Points, in no order, along strands that fork, close into loops and pass close to each other.
In the rows, zero is written as 100.
Points whose rows are less than 89.9 apart are linked; no others are. Some points are linked to none.
k112: 113 111 117 117 103  96  82  93 114 102 113  95 112 118  94  94  81  94 106  77  95  98 115 126 104 107  87 104  93  95 110  92  84  90 113  81  73  69  87  98 125  96  82 109  80  94 124 107 110 124 108  84 109  91  84 110
k73: 111 124 102  76  74  86  98 115 108  85 107 100  99 108 129  95 102  90 101 113  96 113  98 127  83  80  91  91 109  93 111  77 111 117 100  96 101 102  99 121 101 102 127  62 129 111  92 113 114  97  91 116  84 114  96 112
k557:  88 108  96 127 106  96 117 113 104 104  80  95  71 103 134 104  84 106  89  80 100  78 104 103  95 122 109 109  99  69 108  87  95 100 106  78  97  90  90  82 113  90  88 123  94  96 136 119 115 122 115 103  98 134 106 103
k570: 102  94 103 115  89  87  79  84 107 104 108  89 107 113  82  95 100 120 123 100 104  87 113 106 105 121 105 109  81 106 101 122  81 106 124  91  75  95  86  86 110  81  77 101  62  98  93 119 111  83  91 118 100  89 113 114
k438: 100 115 111  84  90 118  90 105  99  96 103  89 109  94  97  97  74  86  93  87 100 124 106  94  86  97  73  69 107 123  89  90 103  85  68 113 102  84 117 130  93 115  89  83 111 119  83  65 103  96 101  85  94  80  97  96
k966:  94 108 104 107 100 115  98  98  85  88  86  84 101  78 140 128  84 105  81  66 113 102  63 103  82  86  89 123 107  93 115 101 105 121 109 108 108 107 121 109  93  98 104  93  96  87 115 105  96  90 101 116  83  88  77  97
k820:  85  84 105  97 122  87 104  90  90  96 103 104  91  88 102  94  81 114 110  93  90  74 105  94 100 123 126 100  84  97 104 100  80 103  84 102  89 104  98  86  93  83  94  98 100 121 112 103 104 116  98 109  93  91 118 126
k817: 108 107 115  75  99  63 101 111 115  80 115 101 113 120 102  92  95 104 122  92  76  91 105 115  95  90 105  83  98  94 110  80  83  87  93  75 100 111  90 127 108 106 116  70 118 133  76 106 106 110  84 118  96 100 110 130
k746: 111 121 101 113  89  90 107 102 122 107  98  92 104 126 110  95  92  95  85  87  97 102  92 121  90  91  77  97 112  92 117  85 113  90  96  78  94  71  88  99 106 125  92 110 105  84 109  91 105 120 126  80 106 122  84 111
k330: 129  99  92 107  98 134  80  82  97 124 121  95 121  86 105 105 108  94 108 137 114 125 109 102 116  92 115  99  99 106 110 110  99 134 119 140  87 100 106  93 119  94 101 110  98  82 119 118 105  90  83 106  95 111 114  95
k684: 114 112 101  93  86  90  89 105 118  86 106 104 111 123  92  89 107  96  88 106  95 105  94 114 102  83  75 103 112 105 103 103 112  78 121  90  98  73  99 141 111 118 110  92 103  90  77  95 102  75 108 103 104 104  74 100
k587: 108 116 117 135  97  92  98 108 128 112  99  97  99 126 102  86  79  91  90  74  95  99 102 118  91 114  85  96 106  89 103  92  90  76 105  83  82  69  88 107 116 116  77 125  95 103 116  85 119 123 123  81 109 103  91 110
k926: 110  97  97  78  90 124 113  99  82 105  96 109 115  99  95  92 119  87 102 108 102 106 114  76 112 106  95  76 102  94  98 101  96 104  79 107 108 116 110  82  94 101 117  97 104  92  88  86  92 109  76  99 103 109 125  98
k882:  73 104 102 100 120 115  86  97  85  82 105  95  94  83  92  89  84 105  98 110 111 122  93 100  92  95 101 111 107 131  82 109 104  95  89 119 119  99 100 122 104  96  95  93 107 101  82  94  86  80 100 102 100  76  80  72
k871:  88  93  92  78  99 118 106 104  94 103 101  93 116  90  81 106  88  81  91  86 101 118 104  71 104  95  81  76 107 119  97  90 101  80  77  99 116  99 115 104  85 116 107  86 107 101 101  68  89  99  91  80  90  76  93  95
k585:  74  93  81 111 105 101  83  94  99  84 100 102  91 107  75  97 115 120 107 117 116 102  97 103  96 104 110 124  89 119  85 125 104 103 119 110  96  95  91 115 105  82  90  98  79 100  76 113  85  65  91 112  99  80  85 101
k544:  92  72  91  93  83  99  85 121  82 117 105  94  89 117  62  82 107  99 115  97 107  89 112  64 119 121 112  86  88  98  71 111  85  79  82 109 111 113 107  96  95  91  95 109  64 109  86  68  91  83  98  92 109  85 116 104
k139: 102 117  94 115  98 107 112  90 106 106  93  86  91  87 113 123 103  80  79 109  98 109 110  80 104 109  89  90 103 108 101  93  94 102  90 106 103  86 110 111  80 119  89 102 113 105 102  78 108  91 134  77  86 113  96  89
k79:  60  82  86 109 132  94  95 100  85  81  99 108  59  83  95  86  99 109 104 132 114  81 115  99 103 126 132 105  84 102  90 108  92 109 101 107 113 113  91  70 112  82  96 107  95  98  87 113 103 102 109  92  97 107 101  84
k239: 121 103  92 103  94 137  92  99 109 107 114  98 109  88  98  84 116 100 101 139 117 122 122 113 116  87 104  96  98 112  94 106 113 126 117 127 103  96  97 101 118 102 112 128  97  76  98 107 104  94  94  99 108 123  93  81
k46: 100 108 102 130 107  77  84 100 118  88 106 105  82 127  79 104 113 117 124 105 108  75  93 123 100 122  97 119  84  93 102 122  92  84 136  83  74  90  84 111 103  90  76 107  73 108  85 116 108  73 102 120 106  96 105 125
k182:  84  94  98 104 115 107 110  89  89  90  93 100 102  80 117  76 103 116 102 129 104  91 100  99 112 113 112 110  98  87  98 118 116 125  82 127 118 101  95 103 119  99 115 106  90  89  66 116 102 100  88 135 109 106  97  73
k267: 114  85 115 108 114  83  80  86 102 124 111 100 108 103  73  79 104 117 136 106  90  77 105  89 118 119 110  99  73 102  97 116  73 105 116 105  89 102  91  92 100  78  97 106  71 108  98 109 102 100  85 128 110  89 126 117
k493: 111  98  95  99 114 111  89  85 111 110 108  98 112 108 100 133  98 100  93  82 116 109 102  96 101  98 114 110 101 107  89 109 102  95 137 103  68  97 111 111  91  97  60 120  94 103 118  96 107  87 128  79 100  82  91 108
k161:  86  81  91 112 132  87  90 100 102  78  98 103  77  89  91  99 106 108  78 129 103 101 113  93 113 103 119 126  93  97  92  97  96 115 125 108 110 110  96  97 118  93 101 106  87  91  98 118 113  88 117  96  97 111  92  75
k631:  93 109  91 130  87  95 117  83  84 112  88  97  95  85 108 103 115  87 101 114 100  82 104  81  98 128  90 109  99  99 122 106  80 113  90 109 115  82  90  69 101  92 113  97  88  81 101 101  93 121  86 103  89 100  96  96
k142:  89  92 107 116 121 130  99  88  86 124  95  88 102  64  97  91  71 114 100  70 111 103  87  99  88 113  97 110  91 116  94 115  98 106  56 129 105  99 112  97 103  84  81 112 109 103 103  88  94 108  96 114 103  59  98  81
k999: 101 107 105 104 100 113 126  74 112 122  98  95 107  96 107 121  82  80  89  72  99 103 116  94  93 102  79  77 113 116 105  95 103  85  91  97  83  82  92  87  79 115  70 109 123  94 111  74  93 127 118  72  99  86 110 107
k789: 108  97  96  74  87  81 109 118  98  90 108 101 103 128 108 117  99 103  81 101  96 111 103  92 104 105 112  94 106  96  96  94 104  85 106  66 100 109 107 103  93  96  98  81 111 111 105  98 109  82 118  81  82 106 111 119
k623:  85 103  98 121  99  83 120  94  99 102  95 100  93 108  97 124 101  99  84  92  92  84 108  88  97 122  98 116  95 105 103  95  89  88  97  75  94  92  82  54  82 107  90  96 100  84 126  93 103 102 124  68  79 111  97 101
k842:  71  72  75  86 111  96  99  98  71  92 105 101 105  88  84 118 102 115  94  90 102 108  83  81 108  98 127 133  88 110  97 118 102 107  79 108 111 122 116  82  91  91  94  82  79  90 104 101  78  87  85  96  95  70  99  94
k670: 112 110 106 102  99 101  92 100 101 105  99 101 113 118  96  81  92 102 108  73 104 101 105 122  95  85  88 105 100  95 113  92  88  93 101  80  91  87  82  92 122  96 110  98  85  94 126 100  97 125  85  87 113  92  83 115
k574: 121  95 101  96  89 103 106 101 115 115  83 112 100  85  86 115 116  95 116 110  99 107 106 101  97  83  99  95 111 109  96  99 103  95 114 107  98 122 106  90  74 116  95 126 122 123 102  84  93  95 107  86 112  97 109  92
k520: 105  78  87  84  91  94  82 119  68  95 109  98 102 110  75  81 113 104 100 107  99  95  96  82 118  95 118 121  86  91 106  94  89 113  90 105 123 120 101  87 113  93 126  86  62  73 120  94  76  97  84 105 109  98  78  81
k976: 113  92 127  79 129  88  95 112 102 117 110 102 107 116  87  74  82 124  90  90  75  90 107  95 127 100 127  88  82  93  93  95 100 103  88  99  96 109 112 104 118  96  89  94 108 110  97 100 109 113  97 120 118  95 129 112
k183: 106 110  99 116 100 128 112  88  97 124 102  89  96  73 124 116  87  75  93  92 112 103 104  95  88 107  88  81 108 104 102 102 104 101  82 116  93  86 108  99  87 104  83 115 111 113 105  76 102 116 123  78  99  98 104  93
k169: 113 110  99 111 103 107 105  96 122  98 108 114  90  97 107 119 112 105  99 109  99  96 104 125  83  91 106 107 109  99  96 104 113 111 138  92  81 105  92  99 100 100  87 116 116 116 111 119 109  94 130  86 104 119 104 104
k482: 106  92 103  75  91 113 110  97  89 115  88 105 112  86  87  90 105  80 115  88 102 108 100  77 106  90  88  83  97 105  96  86  86  85  70 112 118 112 111  78  83 105 124  94 107  97 113  79  83 126  70  95 103  84  98 102
k836: 113 123 108 118 101  89 105 116 131 101 112 115  73  96 120 110  98  93 103 105  83  94 105 124  81 100 114  93  98  78 107  86 108 111 141  83  86  98  97 111  99 100 102 112 120 124 124 120 114 109 129  94  92 141 102 111
k487: 106 109 100  98  76 103  85 111 105  84 100  84 108  92 125 124  80 111 106  61 105  92  69 118  78  83  91 107 106  87 106  93 105 114 114 102  97 103 115 128  90  84  98  94  91  99 124  98  92  92  90 113 102  93  85 124
k825: 105  79 102  90  99  75  92 101  87 107 102 108 111 109  68  91 116 115 109 101  79  91  87  85 118  92 118 117  91 100 100 103  85 107 100 102 121 117 101  95  95  91 125  97  72  90 105 102  85  96  80 115 113  95  91  89
k919: 100  85 101  79 121 121  95 109 103  89 101 109  95  68  93 104 112 104 106 132 101 119 103  96 104  87 122  76  91 109  80  88 110 111  95 135 102 139 106  94  85 109 104 114 134 118 101 100  98  89  92  94 111  97 117  90
k845:  70  82  99  88 142 121 115  99  81  99  91  92 106  71  98 106  82 103  78  95 101 120  93  73 112 114 109  92  98 106  86 103 103 103  63 115 108 117 126  92  87 107  77  91 115 104  85  87  97 101 108  86  91  85 113  93
k767: 115 102  90  61  74  93 105 121 111 105  97 107 104  98 116 102 113  93  92 105  99 126 100 121  87  72 110  79 111  96 108  79 124 106 101  85  92 119  99  98  97 116 120  83 130 115 108 109 102 105  97  81  88 110  97 106
k918: 109 102 112 109  90 121  70  74 102 103 118  96 122 103  81  92  89  91 127  92 100 115 109 108  96  84  79  88 103 116 102 110  97 102  93 126  82  79  88 115 106  95  92  94  98  95 110  97  97 112  80 108 104  61  85 107
k215: 100  93 111  87 115 105 105 102 100  94  97 104  91  80 109  90  96 107 107 116  94  96 110  96 107 108 120  80 102  97  83  92 110 110  82 118 103 120 108 107  93  93 111 114 123 130  81 102 112 101 109 107 114 107 117  95
k201: 121  88  99 105  88  81  84 110 106  87  82 106  92  96  87 117 127  98 107 102  92 101  81 104 104  71  92 118 109  91  99  97  98 107 134  99 128 120 112 115  95  98 131 108  86  92 107 108  98  80  92 124 108 111  76  78
k13: 102  98 110 104 110 121  91  78 101 108  95  97 107  66 112 116  93 100 119  88 112  94  82  98  87  95 100 109 111 105  88 119 108 108  90 131  92 114 114 121  76  93  80 115 115 130  84  99  97  88  91 134 119  74 106 108
k156: 115 111 103 108  71 108  87  72  91 113 113 102 120 101  92  95 106  76 128  84 106 102 112  97  92 105  71  93  90 114 118 106  82  93  94 105  93  67  90 102  94 104  99  91  84  86 118  83  94 117  73  98  93  73  85 103
k791:  99 120 108 112 103 113  83 103 122  92 113 101  82  99 108  77  91  94  87 125 109 108 115 124 101  94  87 101 118  95  88  94 110 108 107 116 107  76 109 126 121  96 104 115 108  91  87 106 117  96 121 103 100 126  86  75
k243:  91 114 104 121  94 107 102  84  93 108  87 105  92  99  80  71 113  91 125 112 103  82 103  91  90 113  81 108  93 112 119 103  84 100  84 106 110  73  75  77 101  91 118 103  77  76  88  97  81 123  73 119 104  88  74  89
k78:  60  71  81  92 118 103 115 104  75  85  82 100  94  85  97 121 115 115  84  86 101 103  76  71 110 108 118 112  95 104  87 110 112  89  73  94 124 127 100  80  92  96  99 112  90  83  97  97  77  93 103  86 115  85  87  75
k320:  94  87  90 106  93 110  91 109  81  96  95  98 100  77 137 125  99  91  82  84 103 100  73  84 107  96 102 107 104  87 100 103 100 116 102 117 121 117 134 124  80  97 108 105  98  92 113  91 102  77 108 114  92 101 100  83
k598: 114 103 109  96 117  96  94  95  98 101 114  83 133 111 103 104  88 112  72  80  86 115  92  93 113  73  81 125 114 101 103 109  99 109 109  99 104  78 117 128 118 105  94  79  87  93  84  91 105  79 108 104  92  83  79  87
k971: 107 129  94 118  84 118 110  90 113 114 105 101  95  91 118  95 116  93 113 119 117  97 101 137  78  98  82 114 105 106 109 112 123 117 116 111  89  78  92 106 107 100 100 104 115  91 101 122  89 101  94 109 108 127  92 104
k937: 114 102  94  88 114 128 103  97 100  97  92 107 111  68  88 116 117  94 102 122 100 137 102 103 106  73 104  89  99 115  96  91 104 113 117 128  99 124 113  94  84 117 106 113 120 105 117  97  96  92 102  92 105  95 109  73
k162:  89  83  93  96 117  95  75 111  87  91 109  98  94 109  88  85  89 111  78 121  99 104 104  86 122  98 127 118  90  91 101  97  92 107 106 111 120 107 116 104 119  85 114  87  66  79 115 101 100  89 105  96 103 102  76  74
k779:  77 103  96  96  89  99 102 109 110  94  83 112  75  90  99  88  99 103 124  99 109  94  88 123  74  93  94 109 108 111 109  86 105  82  78  83 102 110  82  79  86 102 108 105 116 106 113  97  84 110 101  92 109  94  82 100
k884: 103  80 116  65 125  84  91 112  96  95 126 112 109 131  64  62  89 119 100  85  66  97 100  93 129  85 117  70  85  95  90 100 102  89  90  93 100 119  99  99 124 110  94  76 101 103  89 101  95 117  86  96 115  94 121 108
k586: 109 114 108  88 116 104 122 100 112  91  89  99 107  90 124  93 103 117 102 100  92 104  98 132  91  85 102 103 116  92 116  89 122 124  90  95 102 110  93  93 119 101 121  91 123 106  80 136  98 112  84 122 108 115 105 101
k288:  88  71  98  78 107  62 110 113  97  84  94 102 113 125  66 102 111 111 102  97  73  95  93  71 122 100 113 110 105  90 105  95  78  90  99  70 119 114  97  89 107 106 116  92  83  99  94  99  98 109  93 102 103 103 107  88
k549: 101 101 102 115  96  94  96  92  97 108  94 100 110  97  95 126  92  87  97  64 103  95  91  97  87  96  80 119 102 105 109 103  83  90 111  93 103  89  96 102  87 104  90 102  90 101 129  80  98  98  99  99  88  86  71 108
k989:  74  92 102  94 115  94  98 121  97  77  88 101  65  94 112 102  81  91  77 115  97 114 100  89 103 108 107  86 104  95  84  70  99  83  75  96 123 118 117 117  86  98  97 101 121 124 100  77 112  88 132  84  87 101  92  85
k682: 104 108 120 120  99  91 102  87 110 102 109  94  98 101 122 121  77  82 102  73 101  85 100 105  81 120 100 100  94  87 107 100  93 103 108  86  75  85  99 115  86  96  75 106 103 125 116  98 116  98 114 107  95  92 111 127
k350: 102 117 105  68  84  73 105 115 101  70 115 105 101 118 100  78  98  95 105 123  85 104 109 106  97  87  94  81 109 101 103  83  95 101  87  91 109 101 103 127 107 109 119  64 116 121  65 105 103 100  83 119  92 105 108 117
k860:  76  86 104 104 121 131 107  94  77 110  92  92 107  65  96  84  78 106  95  82 105 105  90  81 103 106  98  82  92 109  85  94 101  94  45 116 114 111 120  88  91  97  94 102 112 107  97  81  95 114  97  99  99  75 102  82
k572: 110  99 107  76  90  70 108 114 100 104 104  97 115 146  87 124 104 116  83 107  83 100  98  81 119 112 116  93 113  86  92 113  94  80 111  55  84 112 108  94 112  94  92  79  90  99  78 117 101  85 103  83  92 107 130 111
k6:  79  87  90 116 125 102 113  98  93  89  84 106  82  81 107  83 111 118 104 136 105  90 112  99 114 134 128 100  88  86  98 115 107 125  94 119 112 109  90  80 122  86 111 118  92  92  65 130 111  96  94 118 109 123 121  75
k437: 111 105 109  95  89 103 122 109 106 115  75  94 101 102 111  80  96  98 112  96  99  84  94  95  88 112  83  77 120  93  97  95 113  86  68  95 104  91  96 100  89 117 106 122 119 115  65  86  97 122  86 115 119 111 123 114
k796: 112 108  90 106  86 108 118  90  76 111  86 101 109  81 119 103 123  84 106 114 101  90  97  77 109 118  85  97 103  98 116  97  95 107  77 116 113  97  97  80  94 107 129  97  92  89  93 105 102 120  83 114  95 115 113  86
k100:  66 108  81 129  85 104  87  95  99  79  98 107  71  99  94  93 108  94 118 112 127  91  84 101  85 127  86 119  86 125 102 128 103  85 108 116 103  83  84 106  90  86  84 102  82  90  79  90  86  74  89 112  88  85  79  97
k859:  75  89 111 116 122 120  80  97  92 103 104  93  95  86  83  93  75 113  95  92 111 107  80  89  98 106 106 117  97 119  81 124 105 111  83 124 104  97 117 115 100  87  82 102  96 110  83  83  96  75  98 118 108  53  93  76
k904:  84  85 116  83 127  88  99 104  97  87 102  97  89 101 102  86  87 116  98 100  91  81 103  91 106 116 126  95  88  89  88 101 100 103  90  99  94 112 106 103 110  92  85  98 106 123  73 104 111 104 110 117 109  94 125 120
k273:  97 113  99 110 101  65 112 114 111  77  93 104  85 117  95 114 114  99  93 125  80  92 104 111  92  86  97 119 104 100 111  86  94  95 114  72 102  94  89 103  98 109 117  78 115 105  92 114  98  92 113 103  89 121 100 102
k181: 117 128  91 105  97 102 107  88 118 101 112 103 102  91  95 118 122 105 111 117 106 103 108 130  92  77  99 119 109 114 107 108 110 117 136 107  85  93  87 107  89 106  98 106 105  95 106 121  97  84 108 101  98 115  90 100
k802:  95 102  96  97 110 100 115  87  91 106 102 113 103 108  89 110 102  85  80 102  90 110 126  85 114 110  90  90  97 111  97  93  83  93 113  78  91  92  89  76  86 103  92  81 106  88 113  93 102 108 110  65  64  95 113 105
k30: 101  82 107  73  92  95 100 103  91 103 125 103 121 141  68  88  98  90 106  86 101 107 127  95 116  93  99  71  97  95  91 105  96  69  96  85  81 102  91  90 110 100  89  71  89  83  78 106  99 114  78  84  91  90 138 121
k657: 105  92  87  71  90  93  95 115  98  84 107  99 108 126  80  96 124 111 101 100 106 114 102 109 101  78 110 100  97 109  90 106 115  86 114  87 101 111  97 100 115  99 111 101  94  85  86 108  86  85 100  73 109 102  94 109
k483:  85 116  97 113  81  95 117 103 107  98  83 101  73  99 112  98  96  95 118  88 111  89  81 114  65 112  83 106 102  92 120  97  96  81  87  86  97  89  82  85  84 106 103 106 102 105 115  96  89 117  89 102 106 100  87 119
k555: 112  95  87  66  76 113  99 120 105  95  95 101 110 102 107 103 113 102  92 102 117 132  92 120  91  68 105  97 108 106 101  95 130  95 101  99 108 124  98 104  98 109 106 102 114  98  98 101  91  89  98  75 104 103  85 103
k451: 104 100  97  58 105 114 109 103 104 102 107 100 125  96 116  98  99 101  98 107 102 120 106 111 107  71 118  71 100 105 104  84 109 106 103  98  90 123 106  84 108 114 115  76 138  98 104 119  99 117  81  95  82 109 121 115
k222:  76  98  91  85 135 130 119  81  84 102  96  93 124  69 124 115  94 102  75  92 110 134  92  81 107  91 112 100  96 112  87  94 113 117  74 109  87 120 116  82  93 110  83  88 127 103 101  85  92  98 109  82  84  84 118 100
k319: 108 117  90 100  87 119 112 101 106  91  95  98 103  86 134  94 118 109  96 112 114 107 107 128  87  87  93 106 113  96 114 101 135 119 100 101  99  99  96  99 116 104 115 104 108  87  97 134  96 112  89 106 111 129  92  97
k497: 126  99  94 107  73 106  97  78  96 133 101 101 123 114  72  97 122  84 114  91 103  95 113  85 106  93  77 103  96 113 114 110  90  89 113 103 102  74  89  89 106 110 104 105  66  66 101  89  94 104  78  97 101  89  74  93
k270:  90 117 101 120  94 111  76 113  97  89 101 106  73  98 115  65  90  86  94 123 116  96 103 112  90 111  82  98  97  97  94  94 106  95  94 123 121  76 102 124 118  88 116 108 102  92 100  97 104  99 108 107  91 112  75  70
k18:  79  79  85 100 103  98 105 109  93  82  85 108  84  94  95 101 113 111 106  98 106  96  84  99  92 104 109 113 105 103 101 105 110  98  81  90 122 119  91  89 100  94 112 109  97 102  92 100  90  98  92  97 115 100  91  88
k901:  69  95 105  98 121 101  88 117  94  78  98  98  70  93  93  92  79 102  85 109 112 111  91  98  94 107  96 102 111 106  80  90 108  84 100 103 123 105 115 127  98  95  93 100 108 110  86  92 102  82 118  90  96  92  82  80
k95: 105 106 107  94  90  93 108 108 122 107  74 117  88  86  93  99 103  99 122  93  95  97  88 122  80  80  94  95 119 109 103  87 104  81  94  95 102 111  86  91  83 116 104 127 129 132 108  88  97 127 109  91 118 102  96  98
k420: 129  90 103  86 103 112 112  69 108 135 106  88 149 109  85  90  96  95  99  92 103 104 108  97 120  83  87  93 100  99 101 110 105 112 113 108  85  96 105  83 110 107  95 105  82  74 101  92  98 120  73 102 111  94 120 106
k584: 108  81 112 107 113  87  99  81  94 119 109  93 107  99  90  99  83 128 119  93  85  70  95  91 115 125 129 121  70  88 109 109  82 117  98 101  83 117 104  83  97  79  94  95  73 115 113 114  90 110  78 129 110  84 119 115
k387: 102 105  93  67 105 122 115  86  97 102 105  96 130  84 119 113  95  93  84  95 100 135 104  97 106  72 105  82 106 116  93  92 116 111  93 110  91 112 112  95  93 113  97  72 126  97  95 105 103  96  90  81  80  87 117 114
k223: 121 101 102  98 106 130  87  80 109 121 119  95 138 101  94  99  98  96 110  94 110 115 112 106 108  85  96  97 104 113 106 105 107 118 114 124  84  96 101  94 109 105  92 101 101  92 116 110 102 109  83  95 110  88 111 113
k213:  95 102 106 107 102 118  72  84  99  99 134 100  90 107 107 104  87  80  95 107 112 108 129  98 105 115 108  71  84 109  88 104 103  96 112 111  72  67 105 121 107  88  64  91 106 104 113  96 127  92 124  79  82  92 101 119
k835: 105 113 107  80 111 103 111 101  92  89  93  96 118  90 122  72  96 113 102 122  95 100  88 110 105 105 111 103 108  91 103  94 113 122  73 114 116 105 102 111 118  95 129  85 112 100  70 120  97 112  73 133 115 110 108  97
k972:  96 116 114 131  84  81  98  93 102 100  92  98  85 110 118 117  85  74 105  66  93  77  86 100  83 118  89 112 102  89 107 105  70  84 100  90  92  76 101 115  76 113  82 103  88 108 125  68 103  98 108 115  93  89  90 118
k988: 100 117  99 112  90  68 103 119 115  91  95 116  78 124  77  97 128 106 120 125  98  87 100 122  85 100 111 105 102 100 100  98  92  82 110  70  96 106  67  92  90 102 106 100 113 106  88 119  99  89 116  85  96 121 109 114
k973:  87 111 110 110 108 119  93  87 104  98 119 100  82  97 134 104  69  89  88  89 112  96 110 111  76 120 105  87  85  95  94 101 112 100 103  97  73  76  95 117  94  90  66 112 112 120 110  91 123  94 123  99  95  89 105 118
k694: 110  99 102 102  87  87  80 111 107  85  90  96 101 107 107 112 108 114 115  72  87  94  66 112  95  77  84 122 107  91 108 109  97 107 140  93 102 108 109 126 101  97 103 112  82  90 107 101  96  75 100 119 104 100  85 108
k824: 119 101  95 115  94  76 116  98 110 107  80 102 101 102  97 118 113 119 114  87  89  77  93 104  92 101  96 122 102  90 120 111 100 103 110  71  90 114  84  73  93  97 111 109  90 102 106 120  94 113  97 115 118 122 114 113
k732: 117 103  93  96  80 113 103 103  88 111 112  96  96  89 153 113 104  88  99 106 104  95 100 102  91 106 115  78 105  81  93 105 111 115  86 122  91 109 113 107  85  93 103  94 120 129  91 110 106  97  89 120  90 116 138 121
k396: 105 114 114 100 102 120  79  88  98 103 109  96 112  91  95  97  72  94 110  95  98 114 114  97  99  93  79  71 101 115  85  95  94  98  81 129  95  85 103 127  95  99  89  84 118 115  95  83 115 103  94 109  96  66  97 104
k102: 115 103 105 104  92  99 127  80 109 121  99 107 119 117  87 113  97  79  96  83  89 100 118  92 110 101  76  85  98 103 107 100  95  80 110  77  80  84  94  82  78 118  84  94 114  94 110  81  96 119 106  77  88  96 122 110
k357: 112 117  91 112  65  99 107 120 117 107 105  96  93 116 119  94 110  73  90  93 106  94  86 124  80  93  77  90 106  80 112  90 116  98 119  95 101  74  91 112  96 110 105 102 100  86 118  92  94  98 116  94 105 134  83  96
k678:  92 117  87 120  74 106 100 103  93  95 105 104  81 104 121 108 109  83 100  93 115  86  91 113  75 110  91 103  93  84 114 100 107  99 107  92 100  89 102  99  92  93  97  97  90  90 130 106  91 104 104  93  92 121  95 116
k491: 100 112 105 124 102  92 100 114 115 102  95 107  56 100 127  90  91  96 104 100  97  82 102 124  86 115 108  99  99  77 104  81 103  99 118  86  95  96  85  91 116  95  99 131 106 109 126 121 115 123 124  88 110 142  99 106
k960: 137  83 107  86  83 110  98  87 102 131  98  97 137 117  67  82 117  95 108  93  90  96 107  82 129  87  79 103 101 106 102 104  86 105 113 103 100  99  99  86 113 104 111 106  66  69 102  94  95 108  82 108 107 101  98  89
k19:  85  87 115  74 115  64  99 115 109  84 116 117 109 125  69  79  95 112 121  93  76  96 106 107 116  86 107  76 100  95  96  98  87  83 102  79 106 110  88 120 118 106 102  75 107 113  71 108  95 117  78 106 107  94 124 125
k369:  97  85  86  84 102 106  87  97  90  89 109 102 104 107  88 101 118 114 103 119 113 109  96  96 107  92 114 115  96 107  85 123 109  99 118 115  88 117  99 109 101  95 102 103  94 100  81 115  94  69  88 100 102  91 103 105
k110:  91 104  89 120  99  72  91 112 107  85 100 115  69 116  88 106 120 112 116 115 104  75  91 119  84 113 114 112  93  98  89 112  91  84 130  84  89 101  87 102  83  78  95 108  93 106 103 108 105  79 110 102  92 105 108 118
k14:  95  92  85  98  89 107 111 105  75 102  90  96  89  85 126 125 110  87  78 109 104 117  94  75 104 106 100  94  99  94  91  94 111 104  90 115 121 114 120 104  73 102 110  99 100 101 106  90 105  86 120  93  88 109  99  83
k819: 105  99  95 103  82  55 102 121 105  77  79 106  82 107 100 118 127  98 102 122  79  95  89 105  97  89  98 117 106  83 106  89  97  98 113  79 116 127  96 104  90 106 137  88 102  93 101 114 100  80 100 116  94 117  97  82
k349: 123  90 102  94  85  67 120 106  96 113  95  93 119 130  96 123 105 117  68  93  84  88  90  64 129 113  94 109 111  88 104 110  93  89 100  65  98  98 103  86 112 102 109  97  80  84  89 105 103  94 108 108  99 121 116  89
k478:  94 107  93 133 102  89 114 105 100 105  86  91  83 113 108 119  97 107  76  91 107  74 113  88 108 124 102 123  87  83 112  94  91  94 113  72  84  91  79  63 106  93  84 107  79  78 130 111 109 115 122  87  98 132  99 101
k792: 117  99 115 120 107 100 103  89 103 116  99  93 118 100 100 112  85  93  87  77  92  91  92  88 106  92  79 117 107 105 105  96  86 112 104  98 101  86 117 105 102 107 100 110  93 103  98  86 107  96 105 106  96  82  81  91
k380:  89 109  99 123 101 118  88  97  97 114  91  97  93  93 100  65  94  94 111 114 114  90 108 108  95 111  84 107  99 108 111 104  92 102  91 125 120  68  94  96 125  90 117 108  84  81 102  99  96 115  92 107 104  96  61  74
k821: 112 107  92 112  89 129  93  98 104 107 105 102  93  89 112 103 113  95  88 122 111 108 115 112 105  98 103  92 103  96  93 106 121 110 110 120 110  90 111 114 115 107  96 134 108  89 108 105 116  93 123  83 115 138  93  74
k96:  86  90 102  80 104  78 100 114 104  84 101 105  85  98  98 102  90  91  94  98  87 108 111  96  99  96 121  84  97  98  85  76  87  92  91  79 106 112 110 109  88 106 107  91 124 129 111  80 114  96 117  83  79  98 107 117
k298:  93  79  94  98 109  60 127 119  92  94  86  98 108 124  85 104 106 117  69  99  87  94  97  57 121 111 103 112 116  90 107  99  93  87  90  71 124  95  95  91 113 113 104  94  76  81  81 103  97 101 106 103 101 119 105  80

How many points has the smallest loop of links through each point below? Write - if it is on no loop.
k796: 16
k223: 6
k18: -
k549: -

A piece is all that can be reached along the links. How many separate loops has the piece of each point below (a circle has one, a figure eight two, a Y none), and how many tips (points with one link)?
k570: loops 1, tips 3
k497: loops 2, tips 0
k549: loops 0, tips 2
